Points on a hilly landscape, in no order, each with its height.
A ball rolls from a point to the lowest of its 2 nearest points, and stops where none of them is lower. Distance is the straight distance between rows; heights are no part of it.
tozaf (h 502): [110  96 116 202 129  90  87 147  46 121 153  93  93  71 116 145 132 136
 144 157 134 110 142 116 125 185 137 104 157 109  88  84  64 155  59 155
 148 123 117 118  56 150  70 124 134 177]
zat (h 372): [121 133 140 117 100 142 132  62 156 165 129  53 128 157 107 121 147 106
 143 121 112 118  70 119  78 165  98 125  73 202 102  99 136 117 164 153
 127 139 125 143 170 117 144 163 157 157]
Nar (h 462): [101 110 102 120 159 177 138 132 142 116 144 139  96 204 168 113 170 187
 124 146 123 102 140 148 139 130 104 138  82  75 202 160 151 199 109 125
 181 111 133  74 147  92 112 138 139 135]
Fital (h 584): [188 163 142 149  56 121  93 112 140 144 143 121 148 133 116 150 143  97
 161 131 116 155  83 103  75 115  90 125  78 164 101 132 125 122 158  91
  86  73 128 169 121 112 163 118 111 111]
Pemat (h 544): [ 94 118  88 159 105 112 134 161 204 107  89 149 171 112 182 109 117 138
 162  95 169  99 129  99 132  69  68 119 183 120 156 176 139  93 178  97
 133 115 127 134 116 123 159 115  83 140]
Zipo (h 348): [105 139 141  70  84 147 152 110  97 129 118 111 145 171 119 183 156 151
  95 152 117 102 162 187  85 115 195  87 115 129 164  78  51 107  59 156
 133 129 137 132 117 139 117 169 176  93]
radu (h 513): [119 116 136 136 133 122 112 131 135  80 104 160 168  90 146 125 109 138
 107 133 130 166 143 146 146 107 139 148 169 141 123 146 144 102 157 151
 110 135 130 142  97 127  86 116 109 100]
faz (h 551): [110 108 101 117 127 148 112  90  86  97 137  93  98 167 164 159 195 178
 100 138 146 106  88 134 105 177 104 208  93 114 129  90 122 148  96 125
  93  99  96 118 136 145  97 149 110 126]
rana (h 642): [189 133 124 118 172 124 136 112 131 145 120 141  94 147 128 112 120 142
 158  50 138 141  86 121 140 133  93 130 154 151  93 168 147 143 207 113
  60 191 119 119 165 165 141 132 115 174]
ninol (h 432): [160 112 138 145  80 104  97 136  99 107 136 136 146  99 116 167 114 126
 142 108 161  99 116 143 146 138 116 156 129 184  45 118 117  96 145 125
  55 122  98 168 136 169 122 150  77 155]
tevop (h 403): [160 109 142 106 115 134 134 103 131 107 150 132 162 133 140 147 113 134
 151  80 160 100 125 120 140 104  79 154 122 190 104 167 134 113 179 103
  40 137 119 137 147 152 131 141  88 168]
kiton (h 410): [ 52 138 114 135 106 169 151 140 157 130 111  78 161 134 104 107 105  87
 149 163 164 100 113  92 148 109 136  62 149  94 130 100 123  70 141 171
 206 128 125 147 136 115 157 142 197 112]
Fusa (h 608): [ 92 116 135  82 112 124 145 110  68 104 119 111 102 144 104 142 140 133
 106 195 121 115 156 139 115 194 205  97 109 106 125  78  86 135  67 169
 152 130 131 154 116 148 104 126 139 153]
guvil (h 599): [154 163 151 175  89 106  75 112 140 133 151 116 132 164 171 159 142 115
 166  91 125  97  73  98  75 111  70 151  78 166 119 147 126 122 136  55
  65 102  98 163 139 134 145 134  94 139]
pasod (h 538): [150 205 106 114 118 100 118 183 142 174 143 159 127 111 114 162 109  75
 165 121 113 158 123  91 130  97  99 112 102  95 147 143 136 150 122  92
 113  65 145 130 148 115 204  96 101 136]
zodab (h 317): [ 94 135 132  85  78 152 151 145  97 115 145 119 171 139  98 179 146 133
 117 179 162 125 147 167 114 112 148  91 106 112 154  94 106  69  87 178
 131 111 115 142 117 135 108 164 185 100]
Gigum (h 727): [113  91 112 140 159 129 163 145 157  96 102 112  99 107 118  95 104  99
 136 134 161 174 119  54 159 119 149 131 184  84  95 147 127 139 151 153
 122 191 117 113 113 142 146 122 155 119]
kize (h 312): [156 200 131 119  57 152 150 121 191 168 128 100 190 107  84 133 152 103
 174 123 157 123 106 133  95  89  98 113 124 173 146 113 153  92 176 149
 137 111 163 133 135 124 160 159 138 112]
sez (h 663): [115  93 118 187 169 118  93 142  78 125 148 104  63 114 163 116 138 140
 114  60 109  88 123 145 164 196 109 173 124 137  89 104 110 129 126 102
 124 110  93 175 135 179 128 155 113 166]
Toz (h 352): [137 117 140 139 122 109 111  87 127 140 141 104  90 128 140 126 134  94
 129 143 122 144 121  89 112 131 104 154  94 163  88 121 142 157 130 121
  94 127 117 144 158 115 151 124 134 138]
lefa (h 596): [150  85 165 151 145  98  87 105  61  89 131 164 131  89 130 123  99 137
  82 113  99 135 151 167 139 166 153 165 160 168 103 134 127 156 129 123
 120 121 120 161  99 150  85 132  50  97]
fud (h 481): [127 106 124 121  96 174 123 125 150  97 100 173 186 115 142 110 161 211
 146 160 149 142 119 183  95 100 127 106 150 139 186 155 138 124 102 151
 153 135 149  89 118  91  72 153 130 106]
limef (h 654): [107 144 152  55 149 111 172 109 161 149 161 156 125 166 108 115 127 124
 111 165 129 116 166 109 143  92 164 103 135 111 185 157 130 141 150 154
 142 177 185  77 117 103 158 115 145 114]
Lonat (h 343): [115 192 132  95  78  91 153 154 158 127 147 178 195 139 110 146 115 119
 177 107 166 125 156  95 147  84  74 145 154 107 177 164 147 149 153 117
  92 112 146  97 112 139 157  82  64 152]
fil (h 482): [111 155 135 121  90  69 110 136  61 116 121 137  92 120 149 167 128 138
 111 128 126 116 128 150 132 175 126 181 127 137 113 102 101 136 101  65
 110  87 108 192 142 188 159 161  34 122]
Zed (h 707): [145  91 151 140 200 116 107 137 136  92 112 114 141 101 115 147  89 109
 120 116 160 136 177 133 149  74 179 111 202 124 129 147 109 137  80 142
 118 189 143  85  99 118  84 153 157 130]
Vad (h 501): [126 121 114 121 112 139 139 136 127 106 132 116 125  97 146 140  99  89
 165 101 166  89 127 106 146 146  93 141 133 116 114 140 151  84 145  72
 105  69 124 160 126 157 175 121 110 155]
gedi (h 450): [139 124 112 122 113 141 130 178 107 122 148 152 121  95  71 119  85  75
 130 145 150 152 154  90 193 132 124 121 158  93 119 122 120 109 130 121
 125  98 125 167 133 153 167 135 150 140]
bipe (h 718): [163  94 112 141 166 132 154 172 115 117 118 113 132 115 102 115 107 111
 133 110 183 167 149 130 182  99 156  97 212  82 106 137 119 143 115 154
 111 198 125  81 101 138 104 116 147 119]
fel (h 650): [202 127 124 101 157 146 122 134 157 164 122  88 127 131 111 112 139 150
 130 105  97  88 126 167 121  98 137 124  94 181  86 111 123 120 105 166
 155 153 113  97 197 113 133 146 149 131]
Didas (h 742): [117 118  98 146 127 178 143 141 118 105 120 120 107 155  76  81 110 150
 122 167 130 136 115 129 142 120 155  53 138  68 135 117  89 105  99 178
 168 141 134 107  83  95  98 111 174 119]
Dat (h 601): [ 53 160 127  99  77 134 171  73 178 159  96 118 179 141 142 147 133  85
 153 162 130 136 138 120  97 155 123 138 135 111 173 122 195 101 180 117
 168  71 157 162  90 126 188 152 127 100]
fut (h 640): [ 99 112 175  56 155 112 158  84 140 128 151 145  90 144  86 107 109  76
  85 183 112 170 182 107 156 135 192 117 135 120 146 124 132 141 136 136
 134 155 164 118 129 126 134 113 161 108]
gonal (h 388): [169  55 110 163 180 152 153 143 124  99  79  94  78 144 121  70 121 165
 133 104 125 132 107 143 121 151 190 112 158  82 107 133 124 176 121 170
 142 171 129  86 105 133 104 119 106 133]
mel (h 94): [ 88 186 141  97 119  87 155 149 152 151 151 137 132 140 138 143 124 120
 125  97 110 121 162 127 137  91 118 120  71 130 162 153 135 164 110 104
 173  94 134 114 179 110 160 124 112 125]
gab (h 383): [140 124 159 123 103 102 110  52 114 163 134  62 115 142 108 152 179 116
 128 145 102 155  92 106  72 138 102 169  59 169  89  96 105 142 109 145
 114 129 101 134 147 120 125 147 137 134]
Zoso (h 212): [128 133 107 120 129 174 129 140 128 139 109  89 134 181 138 109 171 166
 126 140 125  57  96 156 117 132 110 117  60 126 134  91 133 130  95 152
 176 117 112 111 175 109 124 135 165 131]
vesu (h 313): [ 69 190 165  93  65  62 170 126 163 128 158 137 179 154  96 163 151 102
 163 104 168 148 175  86 130  85  93 146  94  86 189 170 117 153 155 102
 112 107 136  89 102 129 171  72  92 118]
Dite (h 458): [135 137 160 113  96  56  96 119 103 100 131 117 140 115 145 171 102 106
 137 129 143 113 120 128 119 173 126 175 133 182  78  99 108  91 141  72
  77 121 122 201 135 175 153 134  39 138]
molu (h 588): [ 97 140 134 112  74 148 159  92 153 114  97 169 161 127 125 126 136  97
 140 172 122 177 123 106 100 162  89 141 126  91 180 132 185 114 177 104
 108  66 164 177  70 125 140 116 125  95]
Zuge (h 345): [143  64 112 191 176 166 128 125 113  92 115 136  76 147 139  68 121 165
  88  77  93 137 131 130 140 191 184 122 147  97  88 147 151 178 141 143
 190 135 124 125 104 149 100 119 108 137]
vovo (h 377): [105 147 122 114 105 168 148 124 172 128 104  86 175 125 120  95 133 147
 155 136 154  91 124 136 118 102 135  84 135 157 108  96 141  79 140 188
 192 141 107 112 163 131 135 164 161 111]
sel (h 278): [ 74 138 141 105  77 146 155 126 130 134 129 160 181 160 109 171 177 144
 122 177 145 152 141 128 116 108 122 122 114  99 174 117 102  80 105 154
  76 129 148 146  75 110  72 135 165  95]
ganik (h 472): [ 63 115 107 175 119 116 125 155  70 128 125  89  92 103 117 130 128 111
 136 175 142 111 120  98 145 174 126  72 125 105  94  73  95 123  80 163
 175 116  91 152  96 126  97 118 185 155]
kot (h 618): [174 116 137 106 102 181 135 122 116 135 115 114 103 130 100  82 109 127
 131 114 123 114 118 133 150 178 120 103  78 168  81 111 158  89 152 158
 153 125 137 129 167 145 158 140 142 156]
dip (h 563): [117 108 117 159 107 120 116 113 179  75  92 141 177 121 179 114 107 129
 146 131 181 109 107  82 123 120  54 144 185 130 142 160 141  78 187  70
  87 117 142 170  96 139 124 123  84 140]
dibab (h 526): [121 115 125 181 131 108  90 183  38 139 165 131  94  90 123 156 128 127
 156 164 164 128 147 120 126 159 115 160 131 121  61  88  58 167  62 111
 126 110  83 164  94 146 102 132 132 171]
Bibi (h 571): [123  95 131 111 173 129 111  96  67 118 156 119  82 173 145 134 152 161
  90 133 130 123 146 133 152 176 114 200 117 124 121 108 157 180 108 104
  99 113 105 119 136 162 107 139 112 130]
gibug (h 337): [178 118 128 169 198 126  93 174  85 140 143 137  84  99 157 129 115 145
 115  72 110 149 133 172 166 132 142 148 162 126  97 123 140 175  94  96
 152 134  97 132 150 141 114 117 106 124]
Gem (h 454): [152 108  96 129 114 186 146 134 152 107  92 143 138 134 138  68 138 192
 138 154 167 115 104 127 121 113 127 107 163 115 124 134 146 131 127 181
 144 153 153  89 144 114 102 129 133 130]
Vak (h 291): [156  72 135 187 187 152 106 173  73 129 149 146  48 121 162  79 107 166
 106  79  87 140 133 174 158 168 155 134 134  87 113 111 134 199  89 115
 195 109 121 130 122 139 102 118 132 125]
Sege (h 555): [134 154 135 163 123  94  96 110 135  56 128 142 154 155 197 138 100 138
 140 118 153 101 101 106  89 134  76 171 148 148 122 158 137 118 176  58
  60  97 124 178 103 144 113 118  50 108]
Mek (h 373): [178 124 139 100 181 121 124 153 122 152 148 146 108 123 134 144  93 130
  85  95  96 112 176 180 157 100 164 149 129 155 135 147 146 182  83 102
 159 121 108 104 173 127 125 128  94 127]
bepe (h 412): [135 118 109 146 168 160 107 161  95 128 153 182  57 120 140 136  88 158
 105  97 121 154 115 180 133  93 143 102 166  89 163 153 124 150  94  99
 166 116 149 109 118  95 105 119 143  97]
Lifib (h 490): [130 126 121 150 144 125 102 164 129  95 148 195 118  90 125 126  75 116
 105 117 140 159 121 142 155 119 117 127 165 116 131 155 148 133 148  93
 122  95 123 148  98 129 113 102  95  94]
bik (h 615): [124 140 102 160 111 117 102 127 166 144 152  89 147 133 159 159 150 121
 158  74 140  60 104 135  98  96  76 149  80 182 109 140 125  94 125 102
 106 117  79 133 160 125 133 151 121 165]
zov (h 765): [183 106 134 161 190 148 116 122 101 157 113  83  93 137 114  73 134 143
 138 115 104 123  87 110 151 176 130 143 129 108  89  90  93 166 108 152
 115 179 110 115 175 121 121 108 158 172]
tun (h 261): [113  95  88 112 154 190 109 105 158 119 102  96 131 159 154 109 185 190
 105 125  96  57 128 187  92 145 149 148  54 162 119  99 139 122 127 135
 191 119 108 114 169 138 133 176 136 142]
radis (h 507): [100 108 127 187 150  97  86 160  88 133 185 147  77 107 139 161 103 106
 130 148 122 159 131 111 126 108  99 135 116 115 118 119  64 165  79  92
 149  99 101 150  92 101 101 124 154 134]
Tuno (h 574): [132 134 127 132 103 150 149 109  90  91 127 162 118 115  87 101 133  98
 122 170 129 169 115  96 130 181 111 124 116  92 130 134 175 139 155 129
  90  87 155 164 108 136 126 103 146 124]
fub (h 424): [172  93  86 121 170 155 164 147 143 124  57 133 119 160 145  96 110 191
 126 127 151 152 124 151 134 136 168 114 185 116 107 126 139 139 143 154
 159 197 158  52 143 133 131 110 115 133]
Badu (h 512): [112  90 111 200 146 141 112 112 131  69  96 137  99 126 193  82 147 177
 113  94 118 117  84 134 111 154  81 155 156 144 128 158 150 132 157 116
 128 112 110 140 123 131 111 138 105 130]
ruve (h 697): [172 115 138 109 189 107  89  94 143 124  84  96 148 120 134 150 133 131
 119 132 142 129 141 130 104  83 160 120 148 133 140 151 125 161  87 152
 115 176 145  47 141  99  81 162 151 122]
lora (h 613): [162 115 156 138 173  97  98  83 112  89 115 155 134 110 159 112 105 122
  87  88  87 125 108 157 116 129 127 188 127 180  97 163 141 139 180 103
 105 134 114 156 139 139 111 131  69  96]
pasu (h 441): [141 108 128 125 170 178 147 135  90 139 164 147  84 186 152 129 119 182
 100 125 136 126 128 178 146 136 127 122 114  97 181 140 152 191  86 104
 143 106 135  96 145  96  99 128 135 114]
lag (h 698): [ 88  68 111 176 115 105 122 144 124  97 106  75 116  67 135 125 120  86
 117  91 116 113 112  82 153 171 160 111 157 141  55 124 115  81 134 150
 130 150  75 169 105 167 136 121 120 159]
Tilav (h 154): [ 96 179 154 101 163  55 149 138 169 211 152 126 100 134 131 152 129  97
 115 113  80 137 172 120 116 101 151 112  70 141 162 131 121 179  96 124
 198 150 130  79 178 101 180  99 139 125]
Kuge (h 347): [133 110 133  50 126 165 131 100 121 107 108 117 151 177 124 132 150 172
  98 153 136  64 164 185  95 122 190 100  94 150 148  95 100 115  93 150
 167 110 130  93 143 155 112 173 142  98]
kasap (h 442): [160 114 135 178 175 114  57 152  84 133 156 187 105 106 140 157  77 136
 112  97  98 159 118 171 109  85 129 128 190 112 143 133 102 175 108  91
 133 123 124 123  80  96  56 111 112  89]
Non (h 487): [131 157 126 186 133 107  87 169 104 146 153 185  89 104 121 139  99  80
 129 169  77 190 120 123 103 100 124 135 113 107 143 119  75 144 114  90
 157  90 118 195  90  85 153 103 165 100]
gami (h 274): [ 95 201 164  91  87  84 165 129 148 169 176 126 171 160  90 159 146 107
 150 137 154 135 162  84 135  56 118 102 100 103 182 135  98 122 127 132
 109 150 134  84 118 120 159 120 152  92]
dovo (h 661): [111 157 132  67 112 115 160 125 147 149 148 182 170 143  90 138 150 126
 126 167 131 160 166 100 130  78 128 113 162 100 224 159 141  94 155 153
 103 170 180 104  85  81 143 113 162 120]
Fedo (h 314): [134 144 143 121 125 124 135 114 123 139 148 137 130 139 106 154 133 117
 124 168 131 159 133 115 131  83 138 134 111 124 120 126 121 130 107 132
 115 126 135 120 143 108 118 128 146  95]
Par (h 577): [186  83 160 155 127 127 102  75  73  91 117 126 134 102 109 106 123 140
 107 112  90 137 141 137 126 179 179 130 159 176  69 142 144 150 124 169
 124 159 123 126 117 149  88 132  91 142]
lav (h 573): [ 91 146 192  86 107  72 137  64 145 141 126 105 160 151 148 191 167 136
  92 155  79 182 159 125 121  96 141 148  74 126 179 169 105 164  98  94
 130 133 154 103 114 120 104 118 115  64]
ripa (h 400): [215  97 151 137 201 141  99 138 113 154 106  96 118  94 124 132 127 138
 100  93  76 102 158 186 127 121 185 156  97 156 119 125 105 169  52 117
 169 133 112 107 178 129 128 165 118 152]
met (h 616): [ 61 164 162 109  83  63 159  95 194 168 137 124 207 135 136 144 128  73
 158 159 127 128 155  89 123 127 107 129 125 143 193 149 165 121 183 104
 145 126 145 139  90 117 160 136 116  98]
mimo (h 655): [170 144  95 139 181 153 162 118 139 178 110 153  94 159 168  94 123 196
 139  63  98 128  60 136 129 142  95 133 136 146 127 146 161 144 186 134
  78 170 130  92 190 136 157 122 137 181]
Tuzak (h 775): [211 113 120 162 173 146 110 169 113 155  96  76 100 121 122  91 108 145
 124 117 119 123  85 139 132 111 135 106 138  86  76  89  88 144  74 160
 131 168 118  87 148  91 105  94 159 136]
nagi (h 525): [ 71 141 100 164 137  79 123 148 177  89 129 169 161 116 183 133  95 142
 132 110 164 108 149 145 133  68  85 127 157 135 177 176 119 116 155  82
 149 125 144 122 108 113  98 119  72 117]
kapar (h 392): [118 153 138 125  79 131 136 156 145 162 124 179 137 127  60 152 106  58
  99 149  79 194 153 126 127 128 130 132 142 110 204 146 129  77 171 109
 123  88 160 200  93 108 144 106 160  94]
kez (h 320): [ 51 144 126 121  66 137 128 149 170 140 155 149 190 154 121 181 144 103
 140 161 170 121 153 114 135 102 106 133 132  99 197 128 123  59 151 118
 111 117 127 169  75 126 116 140 149 108]
zefod (h 275): [158 147 108 148  49 181 125 114 154 120  96 116 181 105  86  98 133 119
 181 149 143 132  86 119  81 116  92 110 129 162 120 134 162  76 168 151
 116  96 130 145 130 123 125 146 129 122]
natu (h 382): [155 116 143 112 164 158 132 158  83 137 132 177  77 110  91 121  96 125
  82 126 109 160 151 186 141 107 198  82 156 115 130 142 101 141  73 134
 158 129 170 122 115  92 137 115 162 114]
nuko (h 714): [ 73  92 117 139 121 137 157 124 149  97  99  87 143  80 114 102 132  95
 147 135 146 132 127  72 137 140 142 112 172 116  81 125 146  84 160 156
 130 138 117 133 106 145 137 132 146 138]
kabo (h 344): [127 147 147  98  79 150 156  82 188 158 109  64 161 141 104 111 147 122
 154 132 162 102 113 135  73 126 110 113 111 196 120 116 172 103 181 177
 154 145 138 123 159 126 162 160 147 124]
lano (h 558): [118 126 133 164 130 126 151 108 128  86 116 173 131  93 122  96 109 114
 104 150  98 204 113  90 135 168 136 125 173  82 140 147 172 141 181 143
  97 104 132 162  49 139  79  93 138 123]
zivu (h 730): [132 116  92 129 164 167 158 177 129 143 155 128  90 138  98 114 103 116
 118 123 160 140 132 121 166  87 150  70 174  50 148 121  92 108 105 143
 149 167 144 110 101  98 133 112 177 119]
rupi (h 360): [107 168 105 126  98 119 125 167 168 141 153 175 172 146 108 153 106  63
 138 144 120 140 147  86 141  94  98 134 155  82 220 169 128  72 159  86
 100  95 157 173  72 103 137  95 139 120]
rera (h 600): [166 104 128 150 116 159 144  91  96  99 127 122  95 123  92  66 129 146
 116 104 122 119 104 108 154 189 155 111 115 140  70 129 145 136 137 178
 118 145 123 130 131 141 121 109 115 169]
vafu (h 628): [173 167 130 139 176  95 101 105 138 134 134 157 115 115 165 133 118 123
 130  50  94 130  99 132  96  97 103 145 136 179  97 157 152 148 188  97
  76 149 122 123 170 136 152 115  76 150]
fek (h 439): [ 24 146 102 134  98 150 160 140 104 129 131  65 119 120  98 136 111  62
 143 177 145  90 123  84 146 174 133  83 123 103 121  68 121  93 121 137
 161  95 108 171 122 136 155 135 202 135]
Lumok (h 539): [167 107 174 148 142 127 132  84  78  81 132 165 137 123 128 112 124 138
 104 156 104 199 129 133 129 160 150 146 175 113 113 149 156 174 132 143
  83 130 119 132  67 128  52  95 110 109]
mumip (h 625): [ 86  98 154 102 130 121 145  84  88 121 119 137  83 133  64  98 113  85
  80 207  94 141 177 123 162 187 216  72 108 117 114 105 129 129 111 163
 170 134 156 145 120 122 128 107 155 128]
ralas (h 521): [166 158 102 120 101 124 128 164 151 135 172 142 135 114 117 160  90  85
 165 125 147 106 137  76 147 131  80 114 136  86 138 152 132 125 136  42
 122  44 133 147 124 139 188  78  87 148]
guzu (h 630): [ 70 155 140 125  67 103 150 122 198 166 115 137 214  99 149 146 142  95
 167 141 153 126 171 139 106  99 115 112 167 155 227 138 158  86 184 133
 195 151 139 141 101 105 156 163 130 102]
geza (h 686): [150 165 131 112 183 100  88 125 154 166 106 110 142 115 122 154 146 106
 143 145 115 136 120 154  87  78 148  90 116 125 122 132 108 143  84 157
 142 179 152  57 142  61 133 125 162 101]
tatos (h 477): [138 140 112 100 106 149 162 153 105 151 147  96 119 103  98 126 120  83
 144 155 172  91 141  74 176 145 100 120 111 115  90  92 129  91 120 105
 101  84 126 149 157 158 187 127 137 159]
bur (h 754): [136  90 137 175 157 140 155 155 131 152 105  59  72 135 122  50 124 119
 134 108 102 107 100  80 170 186 135 117 102 119  51  94 105 141 136 141
 135 173 104 150 157 123 172 103 183 163]
gukib (h 230): [104 174 171  75  78 118 182  90 156 162 159 116 178 178  84 135 168 129
 133 207 160 150 149  89 133 120 126 111 103 103 179 101 110 106 129 157
  96 159 148 112 105 127 119 136 160  86]
Dosu (h 680): [ 86  92 100 184 125 100  90 135  78 104 144  98  71  81 137 130 142 104
 153  84 125  72 109 108 143 198 143 141 147 133  61  84  85 111 114 130
 108 145  87 184 126 175 122 130 121 193]
Supa (h 504): [ 78 118 113 122 149 121 123 135 162  89 121 153 164 132 178 135 150 171
 131 129 139 111 152 157 125  74 102 124 153 131 174 167 129 117 107 122
 153 132 135 106 106  93  86 155 122 105]
gilez (h 421): [139 152 118 107 118 107  99 178 138 124 120 188 130  90  85 145  59  45
 124 143 108 165 157 101 175 119 152 130 163 123 156 148 124  78 163  95
 129  82 148 192 102 132 162 105 116 113]
Gos (h 590): [129  91 137  94 149 128 111  82  69  95 132 100  91 155 121 140 157 145
  97 160 147  90 147 136 126 197 180 153 119 128 101  83 119 152  86 163
 111 145 128 116 135 175 107 144 120 155]
viv (h 645): [164  68 112 159 201 154 113 134 109 124 159  89  98 127 152 104 142 155
 106  61  92  93 126 168 158 181 147 165 110 151 102 131 128 122 125 120
 120 174  92 137 164 159 133 147 140 189]
zev (h 646): [ 92 141 150  91  83 131 152 139 194 161 118 163 211 123 118 114 164 129
 147 164 141 141 170 143 122  67 133 101 169 143 221 124 131  71 158 165
 158 180 168 111  73  89 109 137 183 108]
Sonas (h 635): [186 115 144 115 143 174 127 149 119 158 109  88  97 144 107  61 124 151
 140  76  81  87  86 177 142 160 150 119  54 176  93 101 122  98 130 147
 167 150 113 150 205 131 147 135 159 178]
nidif (h 666): [179 139 101  96 166 132 138 175 150 166 104 125 103  76 120 105  94 129
 122  85 119 133 120 145 142 105 153 109 129 150  76 109 146  95 132 147
 157 161 142  96 187 136 152 125 139 133]
Sova (h 631): [138  98 112 135 158 165 121 142 126 122 156  87 128 133 155 153 159 169
 118  83 127  68 144 161 125 140  97 171  90 165 127 126 125 111 113 115
 107 128  88 116 181 158 123 163 123 162]
zanet (h 307): [ 85 103  91  72 149 167 117 105 127 105  95  90 118 164 146 149 174 147
 118 157 128  44 144 162  84 168 194 136  95 131 141  59 120 118  92 145
 180 127 109 123 160 158 106 159 133 143]
kosu (h 529): [ 66 150 132  99  73 137 131 103 113 113 122 117 117 154 153 166 179 155
 121 150 146 137  96 123 102 154 114 155  95 117 144 102 142 124 107 123
 112  85 122 142 123 163 111 149 129 110]
dev (h 554): [198 193 128 109  88 106 147 159 133 183 170 141 125 123 105 143 127 126
 147 102 124 145 126 114 127  85  78 127  89 152 112 129 129 159 125  99
  79  80 137  86 186 126 175 116  83 154]
kugar (h 374): [161 164 113 108 111 106 125 126 175 117 133 157 172 115 139 141 130 125
 154  95 163 134 137 105 132  71  66 141 162 149 116 163 153 124 189 118
  72 145 136  97 130 130 139 105  71 151]
sibo (h 570): [185 182 137 130  45 121 124 128 113 173 164 103 159 139 109 163 156 122
 157 153 138 147 100 103 126  98  85 132  63 140  80 114 112 133 105 100
  80  90 120 109 150 129 165 128 126 118]
dugi (h 155): [120 183 129  98  95 144 148 132 153 166 143  93 146 165 138 128 160 166
 131 112 120  97 130 148 115 105 111 101  55 142 141 136 151 144  99 125
 182  80 126  90 184 123 158 146 129 118]
ruz (h 466): [141 134 151 184 142 113  81 171 121 101 150 187 114  72 114 144  84 101
 107 138 108 181 128 146 113  94 163 127 157 121 132 142  79 120 133  98
 136 116 123 178  69  88  98 102 130 106]
bet (h 486): [103  94  90 150 165 171 123 129 155 119 101 129  92 153 186  75 152 182
 120 123 115 100 101 135 127 149 107 150 109 109 147 154 164 160 132 122
 152 115 119 105 162 114 139 124 140 139]
bebe (h 350): [150 156 131  93 107 150 124 148 113 158 142 192 119 119  58 129 118 111
 103 163 107 167 126 165 117  95 163  92 116 116 145 126 115 116  94 162
 139 144 160 120 130  82 129 130 167  97]
Muk (h 557): [ 71 132 167  72 113  58 145  72 170 136 114 133 174 161 175 155 136 128
 110 156  94 178 157 121 123 127 127 164  97 156 162 139 143 132 156 123
 111 140 165 136 105 135 104 127  94  84]
Rodir (h 537): [131 155 114 173 104 140  98 118 139  98 112 160 145 130 173 123 135 163
 137 111 122 138  63 135  87 117  75 164 120 136 153 169 152 143 148 107
  84  81 126 154 113 133 114 121  93  93]
Vif (h 741): [115  85 136 133 184 123 162 155 134 128 118  88  80 130 128  62 119 120
 126 119 144 106 130  69 197 177 173 129 139  85  76 125 148 148 149 136
 141 180 114 123 153 148 152 127 161 149]
zor (h 536): [ 80  92 158  83 122 113 148  76 129  78 104 140 159 117 156 134 118 127
 107 179 120 160 152 139 129 169 129 163 137 131 144 121 152 110 136 148
 113 109 143 152  98 141  97 126 112  97]
fede (h 674): [139 149  91 139 195  90 114 132 151 182  98 139 136 113 179 145 142 133
 144  90 120 126 119 144  94  99 124 125 140 125 109 143 139 155 141 157
 135 180 139  35 155 102 154 115 124 123]
zimu (h 505): [ 72 146 129  93  90  87 123 136  92 120 138 132  94 115 151 203 131 123
 110 162 137 131 133 127 163 128 112 173 121 133 140  99 102 123  73  92
 105  97 100 159 131 167 127 145 110 128]
sapem (h 665): [151 141  78 159 192 122 137 150 173 188 100 118 138 135 180 126 159 195
 151  51 110 108  97 165 108 122 121 119 134 154 114 138 125 120 150 140
 122 190 139  49 192 118 156 116 129 174]
bab (h 556): [199 116 140 131 144 148 111 100  80 100 118 155 134 110 112 103 121 153
 122 124 119 180 105 140 101 142 142 120 167 121  77 148 151 176 133 174
  94 166 144  95 125 110  79  98 108 117]

Call two points neighbours if one is among the 2 nearest of the other. Go from one point of each pair to the other, from neighbour to neighbour, staying as low as possible. Name the highest point that can't be avoided.
Par, zefod: fel
ruz, gukib: dovo
ruz, Vak: dip
gukib, mel: Zipo
zefod, Fedo: gab

Where does a ball stop that starts at each point below?
fut: gukib
dip: Vak
Sege: Fedo
fil: gukib
dibab: zefod
dovo: Lumok
guvil: sel
zov: sel
